Each row is a point on a tangle of strands that fork, close into loops and nearly touch. The rows are in no order.
Points whose rows are less than 74.8 apart are linked; no others are. Some points are linked to none.
k799: [-13 -15  30   2  -6 -28   6  11  -2  -2  -1  18  15  10  -2  -2   7  -5
  14 -19 -19   7  -5 -14  31  14  29   2   2 -19  16   9 -13  -3   4  -8
   1   5  -3 -13  -5  -9 -13  -1]
k390: [ 10  -9 -28  -2   5  20   0 -16   0  12   2  22 -25  -1  33  15 -13   1
  -7  38   3  -7  -5  -3   2 -15   1  16 -27 -24 -20  17  -3   9  -7  23
  11  -8 -11  12   4  27   8 -10]
k301: [-20  -4  18  14  -7  -4 -22  13 -13 -19  16 -16 -27  -2 -10 -15   0   4
  -9   4 -15   4 -23 -13 -11  20 -17 -20  -3  15   8  20  13   4  13 -19
  26  14  17  -8   1 -19   3 -14]
k634: [-12  -3  26 -15  14 -21   1   5  16  20   7   6   4  -2 -15  -4   7  -7
   4 -23   2 -19 -15  -1  22   9  -4 -20  24   0  11 -12  -5   5  23   5
  16   3  26 -11 -24 -44 -17  16]
k933: [  1   1  10 -15  18 -21  10 -13   6   8   0  13   9  17  -8  -1   4 -14
  21  -5   3  -4   8  20  17  -8  16   9  -9  -6   3 -18 -21  -6   7   4
  -7 -10   4  -5   0 -20  27  18]
k611: [  5   8 -16 -12  -6  -1  -4 -25   8   1 -19  -2 -17 -13 -12 -28  10  -8
  21   2  -1   6  -6  11 -14  11 -12  -3 -27   2 -21 -26  16  -6   4  -4
   5   1  -1  -6  20   3  29   6]
k187: [ 11   8  -4  13  -8   3 -11   6 -10 -29   3  -3 -11  15  -5   8 -12   1
  -1  22 -11  16   8  19 -18 -25  -4  17 -10   3   2   3  -1  -7 -21  -3
 -17 -11  -8   2   8  16  23   5]
k847: [ 15  -3 -37  14  -7  17  -3   4  -5   6 -10   2 -31   1  21  17 -18   1
  -2  42   5  -6  -1   2 -23 -17   2  20 -28 -13  -9  18  -3 -13 -26  13
   3 -11 -22  -3   0  30  18 -16]
k437: [-12 -11   0  14  -3  16 -11  -7  -4   5  24   4 -32  -4  19  -5  -2   5
   7  17 -11 -22 -18  -9  12   3 -12 -13 -20  -1 -14   1   1  12   1  -1
  23   6  -9   1 -13  11  -2 -16]
k629: [  3   2   1 -21  -4   3   9  -6  16  -3   4  18 -15  13  -5 -13  -2  -9
   5  15   5 -21   3   8  15  -1 -20  -2 -17  -8 -30 -27  -6  24   1  -3
  -1  18   3   7   1 -10  11   5]
k226: [-15  -2   0 -11   8  23   8   2  10  32   3   6  19 -21   8  11   2   4
 -14 -10  16   5   8 -18   6   6  -8   6  18 -16   8  -5  -5   4  17  -1
   1   1  12  -5  -4 -15 -18  -7]
k129: [  1   5  -6  -6 -14  -4   5 -15   3   9 -27   0   5 -22  -1 -24  17   0
  26  -8 -10   9   4 -13   7  23  28   1  -9   3  -4  -7  26 -23   9  -9
   8   3 -22 -24  10  22  -1 -23]
k910: [ -8  -3   8  -8   8  24  -5  12   6  -8  18  -7 -21   2  17   0 -18  14
 -33  15  -5   2  -4 -17   1   2 -18 -11  12  -3   3  21  -7  13   9  -9
  23   3  22   6  13 -21   3  -1]
k230: [ 31  17  -9 -27   4  32  19   6  22 -12 -24  20  18  16  13  17 -16   5
 -27  22  32  11  29   6 -10 -17  -8  24  19  -9  -8  -8  -4  -8   3   9
 -18   2   2  11  17 -10   3  11]
k351: [ -4   7 -15  -8   4   5  11   0   7  26 -13   7  18 -12   4   5   6  -4
  -2  -1  14  -2  15  -7   3  -7   2   9   7  -5   2 -15   2   1  -1   2
  -8  -2  -4  -4   4   0  -8  -2]
k146: [-21  -2  18  -2   8  14 -18  14  -5   3  30   0 -23  -8  -1  -4  -4  -3
 -16  12 -10  -5 -25 -14   4   5 -18 -18  11   4   3   6   5   5  12  -6
  33  -9  17  -6   0 -35   5  -4]
k671: [ 26  10   7 -14  -9  25  20  12  21   1  -6   4  26  10   8  14   2   7
 -24  -4  29 -17  23   6   5  -7 -19   3  27  -3  -4 -17  -4  19  13   3
 -15  29  10  14 -11 -13 -15  11]
k733: [ 11   4  -3 -17   5  16  10   6   8  -2   4   3   4  10   3   0 -12  -9
 -19   3  21 -20  12  12  -5  -3 -32  -4   7  -3 -18 -14  -7  28   3   0
  -2  30  16  21   3 -17  -2  11]
k576: [  1   2  21  17 -18 -27   1   3  -7 -23  -8 -18  10  12 -23 -27  13   5
  19 -16 -19  13  -3   3   5   2  17  -3   5  12   8   9  13  -7   1 -19
   2   6   4  -1  -2   1 -10   4]
k233: [-15  -8   4  11  -4   7  -2   1  -2   8  12  22  13  -6   1  22   5  -1
  -4 -16   4 -12   3   2  17  -4  -8   5   6  -7   4  -4  -5  26   6  14
 -19   9   0   9 -22  15 -30  -1]
k869: [-28 -12  20   7   7  -8 -27 -11 -12   3  23  16 -18 -23 -17  -3  19 -11
  18 -11 -12 -13 -48 -10   5  42   0 -25  -8  10   4   5  14 -17  28   7
  30   0   6  -7 -21 -10 -18  -6]
k346: [ -9  -8 -23   0  -1  17  -2  -8  -3  19 -15  -3 -19 -25  21  -1  -5   2
  -1  14   0   5  -2 -24  -6  17   7   0 -14 -10  -9   8  10 -12  -2  -1
  17  -5 -15 -14  12  17   0 -27]
k514: [ 14   9 -18  -7  18  51   7  -8   3  12   7  -4  -6   7  23   9 -18  -1
 -13  29  28 -10   3  18  -1 -23 -24   9   8  -6 -17  -6   0  -3   5  11
   4   2   4  18  10 -10   6  10]
k726: [  2   2 -10  -2   5 -19 -12   3   4 -16 -14  12  19   3  -8  -3  -5  -4
 -13 -12 -10  20  10  10 -18  -7 -11  -2   2   2   2  -2  -5  14 -24   4
 -24  -9  10  16  23  12   6  16]
k427: [-25  -2  10 -15  15   8 -18 -15   5   6  -4  14   9 -27  -7 -10  11  -5
   9 -21  -3  29  -7 -12   0  26   7  -5   6   5  13  -2  11 -15  20   2
  16 -16  13 -11  17  -9   4   0]
k456: [ 18  14 -25 -14   6  -1  20   3  11  15 -24  26  26   9   8   7  12  -4
  -5  -2  20  -6  21   1   9 -24  17  16   7  -5   3 -16   4  -3  -8  18
 -29   0 -18   2   6  13  -4   5]
k448: [-23  -3  11  25  -5 -21  -6  12 -20  13  19  -4   5  -2 -17   0   8   3
  17  -6  -9 -11 -32 -20  -2  12  12 -14   0   6  11   5   8 -24  -5  -2
  12 -22 -22   0 -31   0 -30 -14]
k510: [ 25  16 -21  -7   5  16  12  -8  11  -1 -14   7   5  15  10   4   3   3
  -4  20  18 -11  18  16  -2 -31  -4   6   0  12 -14 -17  10  -6  -9  15
 -20  -1 -14  12   5  16   4  10]
k323: [-22 -12  32 -13   8 -30 -10   4  15   1   7  17  -3  -2 -19 -13  15  -6
   8 -24 -14  -9 -37 -15  22  19   7 -30  15   7  11   1   7  -7  16  15
  20  -3  21 -12 -15 -34 -27  10]
k904: [-18 -15  23   4  11 -14  -8  11 -11  11  29  22  -2   3  -1  22  -2 -16
   4  -2 -10  -7 -17   2  16   1  11   2   1 -12  19   9 -20   6   8   7
   9 -25  12  -3 -17 -22   9   8]
k741: [ -7   3  17  -7  15 -14 -10  12  12   6  16  -5  -5  10 -15  -7   3  -5
  -6  -6  -1 -24 -15   5   9 -14 -16 -29  25  13   2 -13   1   5   3   8
  11  -4  20   4 -13 -34  -6  23]
k316: [-15 -12   9   1  -2   7  -5   2   2  13  25  22 -10  -1   8  15   0  -7
   2  16  -7 -14 -10  -7  22  -7   3   2  -9 -15  -1  -2  -8   8   3   5
  10 -13  -2  -4  -9  -5   1  -6]
k729: [-13  -9   3   0 -14   1 -10 -14  10  -3  -2   8 -18 -15   4 -23  12  -1
  14   0 -14 -11 -15 -15  15  20  -7 -20 -15   2 -19 -10  20  11   7  -5
  18  21  -8  -9   0  16 -10 -17]
k322: [ 11   7 -18   2   2   8  -1  -8   7  -1  -4 -10 -15   9   6  -9  -2   3
   3  26  -1  -6   5  10  -9 -24 -10  -1 -10   6 -15 -12   2  -9 -19   4
  -5  -7  -8   3  11  11  17   3]
k12: [-28   6   4  13   6  15 -13  -7 -17  12  19 -15   6 -25 -18  -6   8   7
   7 -22   4  10 -17 -14 -11  21 -10 -13  11  19   8   7  24  -9  18  -5
  14 -17  -3   3  -8   2 -22 -13]
k67: [-15  -4  -2  -5   0  -6  -6 -22   9  19 -10  22   2 -20   0 -14  24 -12
  33  -5 -11   2 -13  -7  21  15  25  -1 -13  -2  -5 -17  17 -23  14   6
   6 -14 -18 -24  10   9  -2 -12]
k488: [ -7  -1  16   6  -9  -6   0   1 -12 -28   5 -26 -16   4 -10 -13  -2   6
  -2  -9  -4  12   3   1  -3  21  -9   0  -6  12   1  21   5  16  14 -25
  12  31  18 -12   3 -11   7 -14]
k953: [ 13  14  10   0  13  12  -1   0  -6  -5   6  -6   8  19  -3  16  -5 -12
   3   6  19 -13  14  35  -9 -24 -12   4  14  16   4 -16 -15  -2   3  11
 -14   3   8  11 -13 -13  25  20]
k956: [-25 -15  15  -4   7  -6 -20   6  24   7  16  22   7   5 -20   5   6   1
   7 -27  -5  -4 -21   6  33  -8   0 -12  19   5  11 -10  -3  12  11  32
 -10 -24  20   1 -16 -11 -24  21]
k771: [ -5  -4   2  14 -19 -17 -19  -7   3  -6  -5  -9 -16 -14 -14 -31  21  -3
  24   5 -15 -10 -30  -6 -10  20 -12 -29 -12  13 -10 -16  25 -15   1  -6
  22   7   1  -8  -2   1  -3  -4]
k193: [ -8   4  -8   0  -5 -16  -1   2   3   3 -20  -1  17 -10  -4 -23  13   7
  11 -16 -21  19   5 -15   3   0  25  -1   5   3  10   2  23 -20  -6  -2
  -8 -16 -21  -8  21  24 -11 -12]
k476: [ 11  19   0 -15   8  -7  13  -8  15   1  -6  -3  15  12 -19 -13   6  -4
  11 -13  12  -7  18  29   6 -11  -5   2   4   9  -1 -21  -4  10  11  -1
 -10  -4  10  11  -4 -16  24  27]
k153: [  4  10  11  -4  -4 -12   4  11  19  -3  -3  -7  21   8  -6  -9  13  15
  -9 -16  -6   0  11  -8  18 -16   8 -13  28  14   9  -8   4   3   1  -1
  -7  -4   4   5   0  -4 -14  15]
k724: [-20   2  -6  26  -5  -4 -12  -2 -17   7  18 -22  -8 -14  -4  -5   4  17
   6  -3 -10  -1 -23 -23 -26  14   0 -18  -7  15  11  12  17 -23  -4  -4
  16 -23 -22   1 -13  20 -18 -22]
k468: [  1   4  11  17  -7  26  -1  11 -17   4  22 -17  -4   3  -1  18 -15  -2
  -1  13  15 -11   8  11  -2  -8 -15  15  10   0  -1  -2  -3  11  10 -18
   4   9   3  -5 -17 -14   1 -11]
k863: [-12  -8  14 -13  13   1 -13  -2  28  -8  11  29   8  16  -7   5   1   3
  -4 -22   4   2  -1  12  30 -13  -5  -4  11  -1   3  -8 -17  24  16  27
 -16  -5  27  11  -4  -9  -3  23]
k604: [-10 -14 -13   5   7 -28 -15  -8  -9   3  -5  -6 -11 -11  13 -10  10  -3
   6  -2 -23   9 -23 -17 -15  11  15 -14 -18  -1   9   9  -4 -23 -17  11
   7 -22 -12  -4  20  14  15  -6]
k505: [  0   7  19   0 -18 -14   2   6   1 -22 -11   1   7  12 -24 -16  -2  -5
  16  -2  -9  20  12  12   9  -2   7  13  -3  -2   0  -9   2   1   0 -23
  -2   1   6  -6   7 -14  16   8]
k676: [ 17   9 -26 -10   5 -21   4 -12   8  -8 -21 -10  12  -5  -8 -15   2   3
 -11 -17  -5   7  12   5 -25   9 -15 -10  -9   7 -10  -6   6  21 -14  -4
 -15   8   7  19  17  19   5  15]
k331: [-11   4  -2  25  -2   5 -18   1  -9  -5  21 -13  -1  -1 -14  -5   4   7
   2  -9  -1  -9  -7  10  -8 -12 -28 -11   2  20   0  -4  17  18  -3  -1
  -4   5   4  14  -9  10 -16   2]
k83: [ 17   1 -24  11 -10  26   1  -6   5 -13  -3 -20 -10  -1  17  -7 -17  19
 -15  18   0  -4   6   1 -11  -6 -20  -3  -4   4 -23  10  14  15 -15  -5
   2  19  -8  13  11  28 -20 -19]
k313: [  8  -1   2 -31   3  11   7 -12  22 -22  -5  43   8  14   2   3  -7   7
 -21  -3   5  16  17   2  14 -12  -9  18   1 -17 -20   1 -15  30  10  17
 -18  14   8  20   8  12 -10   8]
k562: [-16  -3   3  21  -7   7   2   4 -16   3   9   5  23  -5   2  13   5  11
   0 -16   0  10   9  -9   6  -1  10  17   7  -1  12  12   0   1   3   4
 -16  -9 -17   4 -13  30 -25 -19]
k906: [ -4  -9 -30 -13   6 -12  -6 -11   3  10 -22  13 -10 -13  21  -6   3  -7
  -5   9  -6  11  -5 -21 -11   6   8  -5 -22 -12 -12   2   4  -9 -22  16
   2 -15 -12  -7  32  21   8 -16]
k209: [  6  -8   7 -15  -3  17  14  -9  19   3   2  48  16   8   2  22   2  -1
  -7  -4   7   3  15   8  29  -7  -4  29   4 -28  -8 -11 -23  22  19  10
 -24  11   6  -2 -12   0 -11   1]
k496: [ -1  -7  15 -13  -7 -13  17   1  15   6  -7  34  23   3  -6   4   8  -6
   7 -17  -2   5  12   0  29   8  16  15   3 -23   3 -10 -18  13  11  -8
 -15   8   3 -10  -6  -8  -8   1]
k242: [ -2   1   8  29  -4 -14  -3  -3 -24 -14   5 -25   5   9 -18 -10   4   7
  23 -10 -14  22  -2  17  -6  -9  16  14  -3  10  19  10   0 -22  -1  -8
  -4 -17  -7  -3  -5   4   7   1]
k173: [ 14   2  -5 -13  -6   0  17 -11   2 -23  -8 -25 -13   1  -5 -15  -8  10
 -10 -11   9   7  15   5 -13  22 -15   3 -10   4 -16  12   0  34   5 -21
   2  43  12   2   8   2   4 -11]
k731: [ -3  -5  13 -10  19 -17  13  -9  -5   0  -1 -16   5  -4  10   0  -1   8
  -4 -25  -4  12  10 -11   7  19  18  -4   2   3  16  19 -19  -2  13  -8
  13  14   9  -7  -3  -9   7  -2]
k965: [ 11  -2  -7 -11  -3  -6  11   0  13  -2 -13 -22 -18   7  21 -12  -5  16
 -17  17 -10  -2   9 -24   8   0  14 -16  -2   3 -10   8  -6 -15 -12  -9
  11   3  -8  -9  15   8   0  -6]
k327: [ -4  -4  -9  13  -6  15  10   9 -14  22   2 -16  -9 -12  17  19  -7   7
  -4  16   7  -6   6 -22   0   8  12  11  -3  -7   3  15  -3 -10  -3 -15
  10  -2 -18 -14 -10   5  -8 -27]
k214: [  6  -5  19  19 -12 -31  -6  18 -26  -8   7 -13  -4  20 -13   7  -3 -19
  14   9  -7 -10  -9  11  -8  -4   5   3  -8  -8   8  -1 -19  -6 -15 -13
  -1  10   3  -2 -17 -14  16   9]
k839: [ 12  -9  -9   8 -11   4   9   4  -6   1  -3 -36 -36   4  23   8 -17  13
  -8  21  -3  -7   6 -17  -2   3  18  -4 -13   0  -5  26 -14 -17 -13 -14
  17   4 -16 -14  -6   7  12 -15]
k766: [  0 -10   6  15 -15 -32  -9   2 -15 -27   0 -11 -23  16  -8 -11  -1  -8
  11  10 -20   6 -14   9 -18   4  -9  -3 -27  -7  -3  -1 -12  -3 -15  -9
   4   8  10  -5   1   1  24   4]
k560: [ 34   1 -24   4 -17  30  12  10   2 -14 -14 -16 -19   5  22  21 -31  10
 -20  39  19  -4  15   0 -19  -9  -8  12  -1  -3 -23  18   3  -4 -22  -3
  -5  18 -16   3   5  17 -13 -18]
k763: [ -5   5   0 -19   5  -2   1 -23   9  10 -14  -3   2 -27  -9 -18  13  -8
  16 -14   1   5  -3   1   2  28   5 -10  -6   7   0 -18  13  -7  21  -8
  18   6   9 -11  10 -16  15   5]
k392: [  0 -11  12  -1 -14 -41   6  13   5  -1 -10   9  12  13   0 -17  14  -8
  13  -7 -19  -4  -8 -12  23  -2  32  -9  -1 -10   1  -7  -2 -13 -19  -3
  -2  -5 -16 -10   4  -1 -10   5]
k780: [  8   1 -13   6  -8  20  10  -2 -13  14  -2 -24 -18 -11  -1   7 -19  -8
   8  20  19  -6  13  16 -17   2 -13  17 -10  -7 -14  -8  -4   0  -3 -18
   5  11  -3 -15  -3 -11  17 -17]
k362: [ 16   6  20  10 -20 -17   3  24 -13 -22  -7   5  14  24 -12   7  -7 -13
   7   4   0   4  18  15   1 -13  13  17   4  -4   4 -10 -11  -5 -17 -17
 -18  13  -7  -6  -4  -8  11  15]
k88: [-28 -12  15  -5   2 -11 -16   0  16   0  13  25   8   0 -12  -9  15   2
  12 -21 -24   9 -23  -8  31  -6  17 -13   9   0   8  -3  12  -8   6  23
  -1 -35   0  -3   5   5 -23   8]
k236: [ 30  11 -21 -17  14  33  21   5   0   2 -15  -5  -5  19  24  23 -25  -7
 -20  42  39 -11  18  15 -16 -19  -9  18   5  -8  -9   1  -8 -18  -5  10
  -8   4  -3   8  12 -11  15   5]
k897: [ -5  -3   4  -1  10  -2  -4   8  -8  -9   7 -14  -5   2  12   9 -14   6
 -24   2  -6  13   8  -9  -8   0   1   0   5   0  15  20 -17   0  -5  -4
   7  -7  11   4   9  -7  11   4]
k515: [  6   4 -14 -28  11  16   9 -25  25  -6 -10  13   8   2   7 -14  -4  16
 -18  -9   1  14  17  -2  11  -4 -12   0   0  -6 -19   3   4  25  11  10
  -7  12  10  20  20  19 -10  10]
k480: [ -9  -2  -4 -22   5  13  -8  -9  14   2   4  23 -13  -3   0  -6  -8 -16
  -5  13   2   7   0  -2   0  -1 -19   1 -14 -15 -22 -18  -1  18  -3   1
   5  -5  11   4  24 -15  18   6]
k550: [-16   1  22  16  -3   3   5   3  -5  17  15  -6  22  -8 -25   4  12   8
  12 -31  12  -3  -2   1  18  14  -3   0  23   7  13   0   6  15  29 -11
  -4   5  13  -6 -29 -16 -29  -9]
k48: [ -5  -3 -10  36  -6 -11  -4   7 -29  -3   6 -15 -10  -2  -3   3  -3   6
  21   3 -15  12 -11   6 -21  -6  23  23 -20  -7  21  21  -5 -29 -14  -2
  -6 -20 -28  -6  -5  24  16 -14]
k110: [-26 -12  23   9  -3   3  -4  -2 -13 -10  22  11  -6  -5   1   6   6  11
  -1 -16 -20   8 -11 -18  22  23   9   2  -5  -4  16  32  -3  16  26  -6
   7   4   5  -5 -17  13 -10 -18]
k163: [ -4  -4  -4  18   2  11 -14  -4 -10 -10  20   7  -1   2   6  17   0   2
  -6  -3  -1 -13  -1  11   0 -18 -16  -1  -6   9  -4   5  -2  23  -5  18
 -12  12  -2  22 -16  29 -16   1]
k998: [ 11   1 -20  -3  -2  17   9 -24  -8   0  -6 -15 -25  -8  -4 -16  -8  -5
  13   7  13  -4  -2  18 -20  11 -25   7 -28  -3 -31 -12  -3  14   3 -11
   6  23   2  -2   2   1  23  -7]
k871: [ 22  20  -3  -1   2   1   9   9   8  -1 -11 -26  23   8  -2   1   3  12
 -12  -6  14  -1  24   7  -5 -20   6  -4  27  26  10  -6   5  -5  -5  -5
 -13   0   0   7   3  -5   0  17]
k310: [ -8   1  11  24  -3 -25  -5  23 -16  10   6  -5  25   8 -14   3   8  -4
  11 -15  -3  -2 -11  -5  -3  -6  15  -5  18   7  20  -2   2 -20 -19   1
  -9 -18 -13   5 -17  -5 -22   8]
k595: [  1  -4 -22  -9  15  50   1 -20   5  20   9  24  -9  -7  24  12 -14   1
 -10  23  19   1  -6   1  12 -12 -17  16 -10 -28 -20   5   4  12  13  15
   8  -4   2  15  11   6  -7   1]
k950: [ 17   6 -12  17   7  -9  -5  17 -29  10  -2 -17   5   6   6  22   0 -15
   1  11  12 -10   1  16 -31 -20   3   8   1   3  15   0 -11 -23 -27   9
 -19  -6 -14  -2  -7   3  20   5]
k924: [-26 -13  16   9  10 -28 -17   6 -17   3  12  10   5  -5 -17   0   5 -21
  15 -17 -13   1 -25   3  -1  13  -1  -8  -3  -3  15   2  -5  -2   0   7
   7 -14  16   3 -10 -18  -1  10]
k702: [-17   1  11 -13   4  18   2  -4  15  11  -8  14  23 -24  -5  -4   3   4
   2 -24   5  32  12 -13   9  17   4  17  13 -14  13   0   1   1  25 -10
   3  -7  14 -15  10 -14   1  -6]
k737: [-10 -11 -11  17  -1  -9  -6   0 -14  11   6   6 -19  -5  11   3   4   0
  21  17 -17   1 -15  -8  -3  -3  27  13 -27  -9  10  14  -1 -25  -9   5
  11 -29 -24 -13  -3  17  23 -17]
k796: [  6   9  -6  13   0  -8   9   7 -17   7  -2 -39  20  -8  -7   3   3   9
   1 -21  14   3  14   6 -16   1   6   3  16  19  12   6   7  -3  -8  -9
  -8   0  -2   1  -2   4 -12  -6]
k689: [ 16  15  -1 -19 -18 -27  17  12  26  -6 -24   5  26   8 -13 -22  11   3
  -4 -17  -6  -7  18  -6  16   4  12 -12   3  -4  -2 -12  11  16  -7  -8
  -7   7  -3   9   5   2  -4  19]
k127: [ 31   9 -19  14   3  15  -5  12 -16 -11 -13  -4   1   9  22  34 -11  -9
 -17  28  19  -6   6  15 -39 -21  -8   6  -2  14   3   5   1 -12 -30  18
 -24   4 -15   7  -2  20   8   0]
k409: [ 24  12 -14 -11   2  20  11   6  15  -9 -14 -14  13   7  11  11 -16  14
 -32  11  16   8  26   0 -16  -9 -11   2  20   8  -3   5   1   3 -10  -5
 -11   8   8  13  21  -1  -7   6]
k972: [ 17  -2   3 -11   5  23   6   5  -4  -7  -1  33  14   8  25  40 -11 -14
 -28  16  19  -5  10   6  -4 -11 -10  16   6 -13  -3   0 -15  12  -2  25
 -15  11   2  17  -6   1  -5   7]
k192: [ 17   6 -15 -17  -6   3  27 -21   4  -5 -22 -14  -3  -9   3 -12  -7  11
   1  -3   5   9  22   2   0  11   5  15 -11  -4 -20   4   2  13   1 -13
  -4  23  -9  -3   5  20  -1 -17]
k788: [ 14   8  14 -12 -20   8  11  24  29   6 -11  19  34   8   0  11  14   5
 -20 -11  13  -6  19  -4  16 -16   0   6  32  -6  10 -22  -4   4   4   3
 -22   7   5   2 -11 -14 -14  14]
k575: [ 42   9 -24 -20  -6  27  23   4  19 -20 -22 -10  -5  13  13   3 -27  14
 -32  30  23  -3  22   6 -18   0 -20   3   9  -1 -31   5   6   6 -14 -10
  -9  22   0  17  24   2 -11   2]
k963: [-21  -8  12   6   1 -22 -24  -7 -11   2   0   4  -1 -22 -22 -15  20 -18
  27 -15 -13   4 -37  -5 -10  29   2 -22  -6  11  10  -6  19 -20   8   7
  16 -11   8   0  -1 -10 -13   5]
k727: [ 17   6 -19  -7  11 -19   1   8   8 -10 -24  19  26  13   8   3   4  -2
 -14 -10  -1  10  17   3 -10 -19  14   3  11   6   4  -2  -3  -4 -27  16
 -33  -9 -15  12  22  19   1  12]
k319: [-10  -3  15 -13  15 -11   5 -18   7  25   6   8   0 -14  -7  -3  12 -12
  20 -12  -1 -15 -12   1  21  26   3 -17   0   1   4 -15  -3   1  29  -7
  14  10  12 -20 -12 -27  -3   4]
k240: [-17   6  -5   9  -3  22 -15  -3  -3  12   6 -14   2 -24 -17 -16   4   0
   6 -12   7   6  -8  -4 -14  10 -27 -15   6  13  -8 -11  29  14   9 -12
   8   1   8   3   6  -6 -10  -1]
k231: [  3   2  -3 -27   5  -3  10 -14  27 -14 -11  -2  -7   7  12 -27   2  17
 -17  -3 -21   7  11 -16  15   2   3 -18   3   5 -11   3   4   7   5  -1
   6   6   6   5  25  15  -2   3]
k69: [  9   7  -3   0  10  -6  -2   3 -11  16   2  10   7  12   2  19   7 -25
  12  15  13 -23   3  26  -6 -24  -1   7  -6   0   3 -20 -13  -7 -17  20
 -22  -4  -9   1 -12   1  16  11]
k46: [ -2  -1   5  -6  25 -28  -1   1  -8  14   6  -6   0   7   1   4   5 -13
   4   0  -4  -4  -7   7  -7 -14  12  -5   2  -2  14  -2 -23 -22 -11  11
   7 -24   3  -4   5 -25  28  16]
k299: [ -4   6  26  21  -8  -7  -3  22 -14  11  12  -9  22   8 -20  10   3  -4
   7  -8   9 -14   1   5   5 -11  -1   1  30  12  15  -8   0  -4   5  -7
  -6  -3   3  -4 -32 -18 -18   5]
k875: [ 27   4 -24  -5 -14 -19  17 -15   3 -18 -31 -25  -8  -1  -8 -21  -3  10
   2 -11  -7  13  13   8 -26  10   5   3 -20   3 -14   2   4   1 -13 -10
 -13  14 -10  -3  16  24  14  -5]
k284: [ 30   0 -26  24 -12   9   0   2 -16 -19  -4 -33 -11  -1  13  23 -17  10
  -8  16   9  -2  11  16 -41 -13  -6  13 -11   8  -5  20  -3  -4 -29   1
 -14  11 -15   2  -2  29   1 -17]
k31: [ -1  -2   6  13  -3   6  -5   7 -14  -3  20 -32 -39  -1   6  -1  -7  18
  -3  20 -16  -4 -15 -13 -10   3  10 -10  -2  10   6  21  -1 -21  -1 -14
  30 -16  -5 -12 -10  -8  17  -5]
k377: [  8  -1 -13  10   8  25   2   0 -18  -8  13 -24 -21  -4  14  23 -20   9
 -15  17   4   9   9  10 -15  -9   6  21  -8   0  12  34 -10  -5   0  -1
   8 -14   3   9   2   7  23  -2]
k535: [-25  -7  10  12  -5  -4  -8  -5  -8  15   9  16  -2 -17   0  -2  15   0
  24   0 -17  -1 -23 -23  13  22  27  -6  -8  -3  10   5  13 -27  14   0
  15 -26 -28 -17 -13  13 -15 -25]
k395: [-14 -16  20   9  -3 -26  -1   1 -21 -14   2  -7  -5   1   5  -2   4   1
   5 -16 -24   9  -8 -17  11  27  24  -4 -11  -5  15  27 -10  -5   5 -11
  13  11  -4  -9  -6   8  -4 -11]
k585: [  6   1  -7  16  -3  19  -9  25 -20 -10  13   6 -13   5  15  32 -17  -1
 -11  27  -3   6   3   6 -22 -21  15  26  -5  -4  19  24  -5 -13 -18   3
  -5 -26 -12   4   0  13  27   3]
k829: [-21 -10   6  -9   8 -18 -17   5  15  -9  -4  32  20   1 -15  -3  -1 -14
   6 -27  -6  23  -3   6   9  -4  -2   1   1 -10   5  -5  -7  21  -7  17
 -17 -13  18  11  13  -3   0  16]
k93: [ 10   6  -3  -9  10 -23  -2  -6  12  -1   0 -21  -8   9  -7 -22  11  -2
  -6   0 -11 -13  -9   5 -10  -2 -19 -33   5  18  -4 -16   3   1  -7  -6
   6   0  16   5   9 -17  12  24]
k111: [ -2   2  20   6  -1   1  12   2  -7   6  12 -15   9   4 -11   7  -3  -1
   2 -14  19 -10  13  11   9  11 -10   6  13   1   6   1 -10  26  26 -21
   2  30  18 -11 -22 -25  -5  -9]

How many points has the smallest loop of links through each point below? Write none if it is on no loop.
k173 | 17
k771 | 7
k319 | none

A fork is a point with three links, a tip a point with one. Leave the first point through the second and follow the links. Name the first fork or tip that comes.
k505, k576 | k839
k327, k346 | k766
k897, k910 | k726
